Each row is a point on a tangle of strands that fork and nearly touch. The rows are in no order.
Two points are linked if the straight distance between their rows is under 53.7. Some points are linked to none.
J666: 12, 1, 24, -9, 12, -3, 22, -4, -8, -2, 4, 13, 12, 16, 2, -6, -7, -13, -20, -5, 3, -3, -16, -3, -3, 6, 6, -29, 2
J206: 2, 5, -10, -6, -23, -18, -1, -4, 0, 0, -4, 10, -16, -6, -12, 2, -16, 23, -11, -1, -31, -1, -21, -18, -15, 11, 14, -6, -7
J348: -14, 8, 30, -2, -26, -12, -15, 13, 9, 12, -4, 4, 13, -7, 2, 17, -4, -20, 6, 1, 16, -9, -14, 7, -2, -6, 14, 6, -6
J673: -15, -3, 2, 20, 3, -11, -30, -1, -13, 2, -7, -7, 8, -23, -2, -1, -6, -6, 18, -1, 11, -9, 8, 3, -1, -8, -12, 33, 13
J384: -5, 3, 24, 7, 3, -24, -3, -2, 16, -3, -21, -5, 10, 8, -10, -7, -14, -8, 3, 5, 18, 18, 9, 4, 18, 4, -13, 5, -9
J876: 5, -1, 13, 8, 27, 6, 9, -5, 11, 0, 13, -7, 17, 26, -6, 14, 7, 0, 9, 23, -26, 9, 3, -11, 3, 11, -6, -1, 1
J596: 5, -25, -3, 2, -17, 10, -1, -8, -25, -1, 11, -6, -2, 3, 9, 8, 5, -23, -13, 7, 2, -2, -19, -6, -15, 8, 17, 4, 3
J591: 16, 21, 9, -16, 9, -1, -9, 1, -11, 0, 3, 21, -12, 6, -13, 10, 11, -13, -15, 1, 4, -19, 2, -6, -4, 11, 13, -12, 8
J949: 3, -9, -15, -23, -11, -5, 15, -6, 2, 15, -9, 9, -6, -2, 6, -9, -12, 8, -19, -17, 25, -4, -10, 28, 10, -4, 12, -8, 5
J486: 14, 1, -16, -19, -1, 9, 13, -4, -2, -2, -18, 17, -10, 4, 3, -9, -4, -9, -29, -5, 1, -12, 11, 2, 8, 12, 4, -4, 12
J555: -4, -18, -12, 22, 1, -5, -15, -13, -6, 3, 1, -13, 17, -12, -2, 4, 4, 1, 4, 2, -21, -12, -14, -19, -8, 6, -1, 8, -6
J952: -4, 8, 12, 2, 23, -13, -4, 8, -2, 3, 4, 25, 23, 3, 3, -6, -2, -14, -2, -23, 7, -23, -1, 17, 2, -12, -8, -4, -2
J919: 3, -16, -10, 11, 9, 19, 18, -3, -19, -12, 14, 18, -9, 26, 14, -8, 9, 4, -7, -18, 5, 13, -4, 13, -9, -9, 5, -5, 3
J213: -1, -4, -7, -5, -1, 1, -12, 0, 14, 10, 4, -20, 29, -28, 15, -1, 15, -14, -7, -5, 5, -19, 3, 8, 15, -8, -10, 10, 11
J811: -15, -22, 0, 8, -1, 3, -15, 8, 3, 5, 20, 26, 4, -11, 5, -16, -12, -11, 11, -12, -10, 2, 9, 21, -14, -15, 2, 8, 5
J893: 3, 8, 23, 14, 3, -19, -14, -3, 28, 1, -19, -1, 22, -8, -6, -3, -14, 16, 8, 2, 3, 5, 0, 6, 12, 8, -21, -5, -9
J419: -3, -9, 14, -10, -13, -15, -14, -3, 3, 2, 8, 2, -7, -11, -8, -3, -7, 10, 4, -3, -17, 14, 15, 6, -19, 17, -2, -31, 0
J731: 2, 6, 9, 2, -12, -10, -2, 9, -5, -3, -29, 9, -12, 9, -11, 3, -13, -4, 0, -4, 5, -1, -7, -16, -3, 1, 11, 9, -6
J982: 10, -13, -6, -6, 7, -12, -9, -14, -16, 25, 5, -6, 6, -11, -12, -9, 1, 39, 2, -3, 5, 8, -20, -3, 11, 6, 11, -3, 18
J962: 15, -12, 7, -5, 9, -11, 0, -3, -1, 12, -14, 2, 18, 7, -8, -11, -7, -4, -15, 8, -3, 5, -8, -11, 4, 20, -2, -6, 2
J45: 13, -1, -5, -18, -13, 2, 14, -5, -6, 14, -20, 0, 8, -2, 3, 13, 3, -5, -33, 0, 34, -22, -25, -6, 9, -5, 20, -4, -14
J500: -21, 11, -3, -1, 10, -1, 8, -4, 10, -12, 28, -10, 1, 16, -5, 10, 4, 5, 20, 12, -2, 11, 4, -1, 7, 1, -11, -4, -6
J711: -3, -14, 7, 3, -15, -5, 4, 1, 2, 2, -17, -19, -2, -1, 13, 7, 2, -11, -5, -10, 26, 9, -8, 5, 5, -5, 3, 11, -13
J879: 12, 25, -2, -13, 29, 0, 5, 5, -6, 0, 16, 2, -11, 5, -13, 7, 16, -3, -10, -4, -4, -11, 6, -6, 8, 9, -3, -15, 11
J554: 18, 1, -28, 5, 10, 14, 7, 1, -23, 3, -13, -8, -3, 11, -11, 10, 10, 6, -10, 7, -8, 3, -8, -17, 14, 5, 10, 12, 10
J313: 4, -27, -21, -6, -22, 20, 0, 3, -10, 19, 0, 7, -5, 9, 3, 1, -7, -14, -6, 18, -10, 2, 2, 7, -4, 5, 15, 24, 10
J453: 10, 11, -3, 8, -19, -8, -6, -1, -7, -6, -21, 5, -6, 4, -11, 8, -8, 3, -4, -1, -20, -8, -17, -29, -16, 7, 3, 12, -15
J928: -4, -19, -13, 9, -3, 14, 0, -6, 11, -2, 9, 34, 2, 4, 5, -21, -7, 9, 6, -5, -17, 2, 14, 12, -1, -7, 3, 4, -5
J273: 7, -3, 17, 1, 26, 0, 5, -11, 0, -5, 3, 16, 14, 15, 5, 1, 8, -20, -10, -15, 3, -8, 3, 12, 2, 1, -10, -15, 4
J661: 7, -18, 1, -4, -8, -3, -10, -8, -5, 22, -5, -1, 12, -3, -9, 4, -1, 6, -8, 8, 4, 5, -18, -14, 8, 9, 20, -8, 15
J728: 2, 14, 11, 2, -4, 12, 32, 17, 2, -9, -5, 15, -19, 30, -3, 0, -2, 8, 1, 18, 2, 9, -1, 5, 8, -10, 11, -16, -17
J306: -4, -11, 8, 6, -8, 7, -13, -7, 24, 4, 11, 13, 8, -8, -4, -8, 1, -6, 8, 14, -13, 19, 40, 4, 16, 11, -4, -3, 6
J708: -4, -10, 2, 21, -2, -14, -2, -4, 0, -16, -11, -24, 1, -8, 4, -2, 1, -4, 4, -17, 26, 12, -11, 6, -2, -4, -17, 11, -2
J25: -3, -22, 9, -12, -4, 8, 20, -1, 19, 10, -17, -7, 13, 8, 16, 11, 7, -23, -9, 3, 13, 0, -8, 8, 8, 1, -11, 5, -17
J173: 0, 28, 3, -12, 6, 10, -7, -8, 3, -3, 16, -7, -13, 6, -18, 7, 15, 27, 12, 26, -23, 30, 7, -17, -8, 12, -11, 2, -1
J579: -1, -24, -3, 3, -13, -13, -14, -20, -3, -6, 10, -19, 14, -27, 17, -17, -13, 20, 2, -5, -4, 11, -14, 12, -14, 3, -9, -6, -1
J216: 4, -17, -7, 3, -12, 15, -18, -17, 21, -12, 8, 11, 9, -15, 4, -17, 4, 9, 1, 7, -17, 4, 26, 0, 1, 13, 0, -20, 0
J312: 18, 15, -4, 16, -3, 23, 8, 9, -22, -14, -16, -14, -22, 12, 8, 12, 17, -3, -13, 19, -13, -17, -7, -16, -8, -7, 7, 10, -15
J472: 14, -2, -6, 7, 15, 21, 33, -7, 1, -20, 1, 22, -9, 22, 17, -5, 4, 10, -16, -13, 5, 1, 5, 14, 4, -14, -4, -22, -8
J511: -6, 14, 38, -10, -9, -26, -16, 15, 2, 3, -1, -11, 2, -11, 5, 23, -3, -20, 4, 3, 3, -20, -10, 1, -8, -5, 1, -15, -12
J63: 1, 10, -10, 6, -5, 4, -1, -4, 16, -27, 6, 1, -15, -6, 5, -6, 1, 11, -7, -6, -14, 1, 12, 4, -11, -1, -3, -13, -11
J48: 3, -29, -14, -8, -17, 17, 8, 0, 1, 23, 7, 22, 7, 5, 3, -13, -20, 2, -7, 5, -1, 1, -17, 7, -1, -4, 20, 15, 6
J679: 1, 3, 18, 7, 17, 3, 7, 3, 1, 2, 4, -7, 2, 22, -10, 5, 7, -10, -4, 18, -25, 14, 9, -9, -14, 25, -14, 14, 17
J406: -8, -5, -12, 8, -1, 7, -14, -15, 9, -18, 14, -2, -9, -17, -4, -1, 8, 26, 1, 3, -18, 16, 19, -5, -6, 12, -4, -21, -6
J424: -3, -8, -17, -8, -7, 18, 10, 10, 9, 6, -6, 12, 0, 7, 5, -3, -7, -15, -6, 1, -15, -17, 8, 14, 6, -8, 10, 21, 3
J382: -3, 2, -18, 4, -7, 5, 2, 5, 23, -8, -20, 9, 9, -4, 11, -11, -6, -16, -13, -7, -6, -19, 0, 12, 9, -8, -5, 14, -8
J703: -5, 12, -31, -13, 15, -8, 0, 3, 4, 12, 10, -8, 17, -19, -6, -9, -3, 27, 7, -13, -11, -14, -1, 12, 6, -9, -6, 5, 18
J682: -6, -13, -10, 4, 0, -8, -17, -5, -1, 1, 13, -27, 18, -37, 9, -14, -1, 21, 7, -2, 7, 0, 2, 23, 4, 0, -21, -4, 14
J49: -11, 9, -8, 2, 7, 15, 7, -4, 8, -4, 29, -11, -6, 16, -16, 4, 13, 20, 16, 35, -13, 32, 12, -1, -2, 4, -7, 2, 0
J218: -6, 21, 6, -21, -1, -15, 8, 11, 13, -4, 8, 17, -14, -2, 2, -7, -12, -1, -4, -25, 14, -16, 0, 18, -2, -17, 1, -3, -8
J167: 1, -14, -9, 6, 21, 3, 29, -4, -17, -8, 14, -6, -14, 26, 3, -10, 2, 15, 6, -4, 14, 23, -10, 7, 4, -6, -5, -4, 2
J489: -21, -2, -7, -3, 7, -4, -7, 0, 15, -4, 23, 2, -4, -2, -15, 0, -5, 19, 25, 1, -4, 21, 16, 9, 2, -9, 6, -4, -12
J727: -3, 28, -17, -7, 1, -16, 3, 9, 5, -6, -1, 8, -19, -2, -9, -3, -4, 17, 13, -23, 5, -10, -3, 5, 2, -25, 6, 6, -15
J902: 18, 4, -13, 1, 23, 7, 16, -9, -14, -13, -15, 10, 2, 13, 4, -4, 9, -7, -35, -7, -1, -24, 0, -6, 7, 5, 4, 5, 8
J299: 3, 21, 17, 14, -10, -17, -8, 6, -8, -6, -24, -3, -12, 9, -11, 6, -8, -1, 25, 5, 12, 12, 2, -25, 0, -4, -1, 8, -9
J654: -7, 0, 18, -17, -8, 5, 9, 11, 7, -7, 11, -3, -16, 10, -1, 1, -2, -27, 3, 9, 0, 10, 11, 14, -16, 12, -6, -2, 2
J210: -12, -13, 12, 16, 14, -6, 5, 3, -4, -13, 25, 11, 11, 14, 10, 8, -6, -11, 11, -3, -16, -1, -20, 11, -17, -13, -3, 1, -13
J2: -6, 5, -21, -18, -10, 5, 4, -7, 16, -8, 19, -12, -10, 6, -1, -9, -3, 22, 13, 2, 6, 18, 7, 7, 0, -9, 6, -15, -5
J638: 19, 11, -3, -3, 19, 7, 20, 2, -20, 4, -9, -13, -15, 16, -7, 5, 14, 11, 3, 13, 8, 14, -5, -16, 15, 6, 3, -3, 5
J410: 7, 13, 10, 2, 3, -13, -5, 8, 20, 6, -13, 4, 21, 1, -2, -4, -13, 13, 9, -11, -1, -11, -9, 12, 9, -4, 0, 11, -10
J177: -17, -1, -26, 23, -11, 9, 2, -6, -5, -8, -17, -23, 16, -6, 2, -2, 1, 16, 18, 0, 14, 12, -11, -3, 14, -15, -4, 34, -5
J403: -7, 27, -29, 0, -10, 1, -14, 8, 0, 3, -10, -2, -9, -8, -10, 1, -8, 16, 14, -14, -8, -15, -4, -4, 3, -21, 8, 23, -3
J22: 1, -17, -17, 5, -10, 6, -5, -8, 0, 18, -3, -25, 21, -17, 21, 12, 16, -18, -14, -5, 12, -12, -12, 0, 12, -5, -3, 9, -3
J78: 3, 2, -8, -1, 1, 4, 32, 6, -15, -17, 2, -14, -17, 5, 12, -3, 4, -3, -6, -10, 12, -9, -15, -4, -3, -5, -3, -8, -7
J897: -8, -3, -2, -10, 11, 1, -20, 8, -7, 20, 17, 7, 13, -1, -15, 12, 1, -9, 23, 18, -28, 8, 10, -12, 1, 4, -1, 15, 5
J98: -10, -5, 18, -9, -9, -3, 3, -6, 16, -6, 8, -32, 2, -5, 13, 4, 12, -24, 4, 9, 17, 8, 10, -5, 3, 14, -27, -3, -8
J283: 0, -5, 6, -17, -4, -21, -16, 2, 4, 20, 5, 16, 2, -27, -14, -7, -16, 19, -6, -3, -10, 0, 8, -2, -3, 19, 0, -18, 8
J496: -8, -15, -5, -2, 11, -4, -21, -5, 0, 2, 16, -17, 16, -23, 11, -4, 18, -2, 0, -10, 6, -3, 4, 3, 5, 6, -12, -4, 20
J14: -21, -2, 7, 7, 11, -7, -7, 8, -4, -8, 27, 21, 8, 6, 7, 9, -1, 0, 16, -25, -12, -15, -7, 16, -19, -25, 5, -5, -3
J441: -3, 5, 1, -24, -10, -3, -17, 1, -2, 33, -2, 15, 10, -30, -14, 1, -7, 9, 3, 14, -22, -4, 3, -9, 1, 4, 3, -5, 15
J914: 9, 16, -1, -6, 23, 2, 27, 7, -10, -1, 16, -10, -16, 21, -1, -4, 13, 15, -1, 2, 2, 9, -1, 5, 3, 6, -8, -15, 11
J249: 3, -12, -13, 5, -3, 16, -4, -5, -10, -2, 3, -18, 0, -7, 25, 7, 25, -10, 2, 1, 14, -2, -3, -11, 12, -4, -1, -9, -1
J427: -5, -15, 16, 3, -17, 7, -5, 3, -11, 0, 2, 2, -6, 11, 6, 8, -1, -25, -2, 7, 2, 4, 7, 7, -16, 13, 10, 5, 2
J809: 4, -6, 20, -8, 7, 5, -8, 2, 11, 7, 12, 11, 0, 3, 0, -1, 4, -19, 12, 1, 9, 16, 36, 14, 8, 9, 4, -14, 10
J644: -8, 9, 43, -1, -7, -27, -5, 3, 3, -12, 6, 1, 3, -7, 7, 5, -8, -4, 9, -16, -2, -12, -15, 7, -20, -5, 7, -20, -14
J750: 13, 19, 6, 6, 0, 16, 28, 9, -9, -16, -11, -6, -27, 12, 10, 0, 2, -3, -9, 8, 3, -15, -4, -13, -6, 3, -5, 0, -13
J446: -1, -9, 2, -16, -7, 3, 30, 8, 2, 20, -22, 5, 6, 13, 11, 13, -4, -16, -23, -4, 24, -13, -19, 1, 10, -5, 6, 3, -16
J226: 3, 5, 21, 8, 9, 3, 3, 7, -5, 2, 16, -5, 2, 15, -4, 20, 2, -2, 10, 8, -16, 6, 5, -13, -9, 2, 2, -22, -6
J526: -8, -4, -26, -22, -5, -2, 20, -1, 6, 8, 11, 7, -7, 5, 4, -18, -4, 2, -9, -15, 7, 2, -1, 25, 7, -19, 3, 6, 1
J698: 8, 1, 3, -2, 12, 9, 35, 8, 14, -7, -26, 14, -13, 25, 13, -4, -2, 4, -16, 5, 7, 4, 1, -1, 9, -8, -1, -18, -16
J695: -13, 3, 24, 3, -1, 0, 4, 13, 7, -5, -6, 5, -10, 18, -3, 5, -1, -2, 31, 8, 24, 23, 13, -4, 10, -8, 10, 0, -11
J151: -8, -12, -2, -6, -14, -16, 0, 0, 0, -1, 11, 9, -11, -6, -8, -6, -15, 24, 4, -5, -21, 15, -11, 2, -19, 5, 4, -19, -8
J467: -16, 3, -6, -13, 19, -14, -5, 8, 14, 5, 5, 17, 6, -9, -15, -7, -20, 3, 5, -9, -22, -17, 5, 14, -8, 2, -11, 3, -1
J648: 1, 3, 20, 16, -5, -11, 0, 4, 8, -16, -19, -4, -15, 5, -9, -7, -9, -3, 23, 1, 25, 25, 13, -12, 10, 2, -9, -1, -18
J88: 3, -13, 8, 3, -21, 5, -24, -9, -13, 17, -19, 17, -7, -39, -14, -9, -20, 10, 2, 22, -8, -8, 2, -22, -10, 12, 2, 13, 6
J117: 9, 27, -5, 17, 5, 24, 5, -2, -6, -13, -7, -11, -11, 10, -6, 9, 16, 3, -13, 18, -27, -5, -3, -21, -20, -4, -8, 19, 1
J267: 12, -4, -27, -20, 10, -4, 3, -6, 1, 19, 3, -8, 11, -15, -6, -19, -6, 7, -13, -1, -14, -11, -2, 0, 17, 2, -8, 2, 22
J687: -7, -3, 16, -31, -16, -10, 7, 18, 20, 11, 5, -1, 2, 5, 1, 11, -10, -35, -5, 7, 8, 1, -5, 9, -3, 6, 3, 2, 3
J891: -5, -3, 6, 20, -3, -3, -17, -3, 5, -2, -3, -7, 21, -6, 15, 5, 5, 19, 20, -17, 18, -4, -16, 10, -5, -18, 2, 17, -11
J222: 23, 15, 8, 5, -4, 8, -6, 1, -16, -11, -9, 9, -27, 8, -2, 5, 17, -12, -4, 2, 12, -7, 14, -5, -8, 0, 7, -8, 7
J85: 1, 25, 3, 10, 8, 18, -12, -6, -5, -9, 10, -10, -10, 3, -15, 10, 14, 0, 11, 18, -26, 15, 14, -18, -19, 6, -9, 15, 6
J10: -19, -2, -36, 12, 7, 9, 14, -1, -14, -9, -23, -23, -1, 10, 1, 7, 7, 1, 7, -1, 6, 2, -3, -14, 7, -15, -5, 25, -9
J832: -2, 31, -6, 12, -8, -15, -26, 0, 6, 14, -19, 15, -7, -12, -11, 9, -10, 25, 18, -11, 2, -6, -4, -13, -2, -15, 14, 20, -9
J6: 15, 14, 17, -6, -16, 17, 15, 0, 20, -15, 3, 5, -13, 0, 7, 2, 6, -6, -13, 17, -3, -7, 12, 2, 3, 0, 1, -30, -10
J561: -12, 25, -15, 7, 27, 1, -2, 14, -21, -7, 0, -8, -12, 6, -13, 3, 8, -9, -1, -14, 5, -10, 9, -1, 1, 1, -3, 21, 23
J675: 4, -4, 3, -10, 3, -12, 9, -5, 10, -10, -3, -4, 11, 2, -1, -16, -18, -10, -22, 1, -13, -3, -3, 1, -9, 14, -19, -7, 2
J176: 18, 2, -27, -22, 1, 8, 3, -9, -3, 18, -7, 7, -8, -7, -5, -10, -6, 8, -23, 3, 5, -1, 9, -6, 26, 13, 2, 4, 22
J87: 3, 16, -9, 15, 5, -1, 3, 0, 9, -20, -32, 7, -1, -5, 13, -4, 1, -9, -19, -22, 5, -23, 12, -2, 9, -12, -8, 7, -13
J269: -9, 2, -24, 15, -10, 21, -7, -5, -12, -18, -15, -27, -5, 9, 2, 9, 6, -4, 1, 13, 2, 8, 2, -18, 2, 3, -7, 29, -9
J456: -13, -1, 25, -17, -27, -15, -11, 8, 10, 13, 0, 1, 19, -3, -11, 14, -14, -19, 0, 11, -9, 3, 4, 6, -6, -5, 8, -3, 2
J138: -13, -10, 3, 0, -1, 3, -11, 7, -8, -7, 23, 2, -2, -9, 10, 2, 0, -11, 9, -18, 4, -10, -2, 17, -14, -9, 5, 6, 3
J577: -5, -22, -11, -1, -20, 16, -9, 0, -19, -2, 15, -19, -13, 2, 14, 12, 17, -13, 5, -2, 12, 1, -3, -4, -7, -6, 19, 10, 3
J27: -5, -13, -17, 15, 24, 4, 5, -6, -6, 1, -6, -9, 21, -2, -1, -14, 6, 1, -9, -4, 3, -11, 1, 4, 18, -2, -13, 6, 14
J735: 13, -3, -7, -22, -17, -10, 10, -9, 4, 21, -19, 0, 10, -6, -4, -2, -15, -7, -31, 0, 20, -7, -19, 7, 14, 11, 15, -6, 5
J166: -4, -4, -23, 6, -14, 1, -11, -10, -3, -3, -10, -22, 1, -10, 1, 0, -11, 1, -1, 8, -11, 2, -6, -26, -3, 7, -4, 25, -4
J24: 1, 5, 24, 10, -13, 2, 5, 18, -1, -1, -10, 25, -10, 24, -7, 8, -1, 1, 10, 11, 5, 16, 11, -4, 3, -11, 23, -11, -8
J519: 9, -12, 17, -2, 14, -1, 2, -1, -15, 8, 19, 30, 17, 11, -11, -1, -2, -5, -21, -5, 1, 0, -5, 5, -8, 15, 24, -28, 16
J872: -3, 9, 4, 22, -3, -15, -31, 3, 7, 9, -3, 9, 4, -16, -1, 10, 4, 32, 21, -14, 6, 1, -8, 3, 1, -18, 10, 4, -7
J323: 5, 18, 16, -4, 4, -15, -1, 2, 1, -2, -11, 25, -2, -5, 4, -5, -7, -11, -11, -22, 19, -27, -4, 11, 1, -1, 10, -3, -3
J838: 5, -15, 31, 17, 3, 7, 4, -6, 2, -14, 22, 7, 7, 14, 5, 8, -1, -9, 6, -2, -16, 5, -10, 1, -23, 3, -1, -15, -6
J840: 11, 11, -9, 16, 6, -3, 0, -11, 11, -28, -13, 14, -8, -3, 5, -13, 4, -4, -12, -17, -7, -11, 19, 3, -2, 5, -12, -11, 6
J729: 5, 13, 8, -6, 23, 2, 19, 5, -7, 0, 4, -23, -3, -5, 11, 13, 20, -20, -1, 9, 12, -9, 3, -9, 17, 5, -22, -16, 4
J943: 0, -29, 7, 19, 5, -18, -18, -20, -10, -6, 8, -15, 17, -23, 1, -7, -2, 14, 7, -10, -10, -3, -11, -4, -18, 7, -12, -7, 4
J140: -3, -5, -28, -6, 1, -11, -2, 0, -5, 15, 14, -11, 7, -19, -7, -5, -1, 45, 9, -6, -15, 4, -18, -4, -3, -6, 4, -1, 9
J330: 3, -10, 24, -10, -1, -3, -10, -1, 1, 9, 17, 29, 3, 0, -5, -5, 8, -8, -2, -2, 11, 10, 14, 12, 2, 2, 17, -26, 12
J68: -23, -7, -9, 19, -7, -6, -8, -5, 2, -12, 0, -33, 0, -3, 4, -3, -8, 17, 15, -6, 25, 16, -6, -3, -2, -8, -7, 19, -12
J494: 3, -4, -9, -5, -5, 9, 0, 3, -1, -6, 14, -17, -17, 2, 9, 1, 13, 5, 13, 4, 17, 18, -1, -1, 11, -2, 0, -11, -7
J923: 1, -30, -14, 8, -10, 12, -3, -6, -1, 13, 4, 24, 0, -13, -6, -23, -18, 25, 8, 5, -7, 2, -3, 11, -6, -15, 11, 14, 4
J461: 6, 18, -7, 15, 15, 7, -6, 7, -20, -19, 1, -1, -29, 4, -4, 4, 15, -9, 7, -6, 16, -14, 11, -2, -1, -10, 1, 9, 9
J193: -11, 6, 15, -11, 2, -10, -24, 8, 7, 26, 1, 17, 12, -10, -17, 8, -3, 2, 17, 14, -23, 7, 19, -11, 7, 4, -2, -8, 7
J349: -1, 12, 12, 18, 24, -2, 27, 8, -13, -8, 6, -19, -15, 3, 15, -3, 11, -12, 5, 0, 14, -3, -9, -2, -4, -1, -17, -13, -8
J802: 5, 9, 6, -12, 5, 1, -2, 7, -5, 14, 1, 4, 4, 15, -20, 5, -3, -16, 8, 23, -13, 18, 13, -7, 4, 15, 2, 11, 20
J848: 29, 3, -11, 0, -2, 25, 0, -11, -7, -1, -16, 1, -8, 15, -4, -1, 18, 14, -16, 15, -17, 0, 3, -17, 4, 7, 10, 1, 8
J606: -16, 0, -9, 14, -4, 2, -16, 8, -6, 8, -6, -11, 25, -27, 9, 0, -5, 16, 15, -10, 10, -12, -7, 19, -4, -6, -3, 30, 10
J856: -1, 10, 18, -19, -2, 6, 6, 8, -1, 6, -10, -21, -12, -5, 12, 8, 17, -34, 0, 10, 26, 3, 11, -6, 9, 13, -20, -3, 2
J713: 3, -10, 3, -12, -6, -4, 4, -10, 17, -2, 0, -22, 5, -5, 16, -8, -1, -23, -9, 9, -8, 3, 6, 2, 6, 19, -18, -1, 3

A fork is a point with three links. Follow the links from the first point to the second and name the forks in between, in order.
J210, J554 | J648, J914
J682, J140 | J249
J554, J193 | J914, J648
J838, J695 | J648

A fork is a point with three links, a tip a point with one. Leave the first point through the second and follow the links. Name the first fork or tip that comes.
J708, J68 | J249
J2, J489 | J902
J48, J923 | J648
J382, J87 | J673
J579, J943 | J526
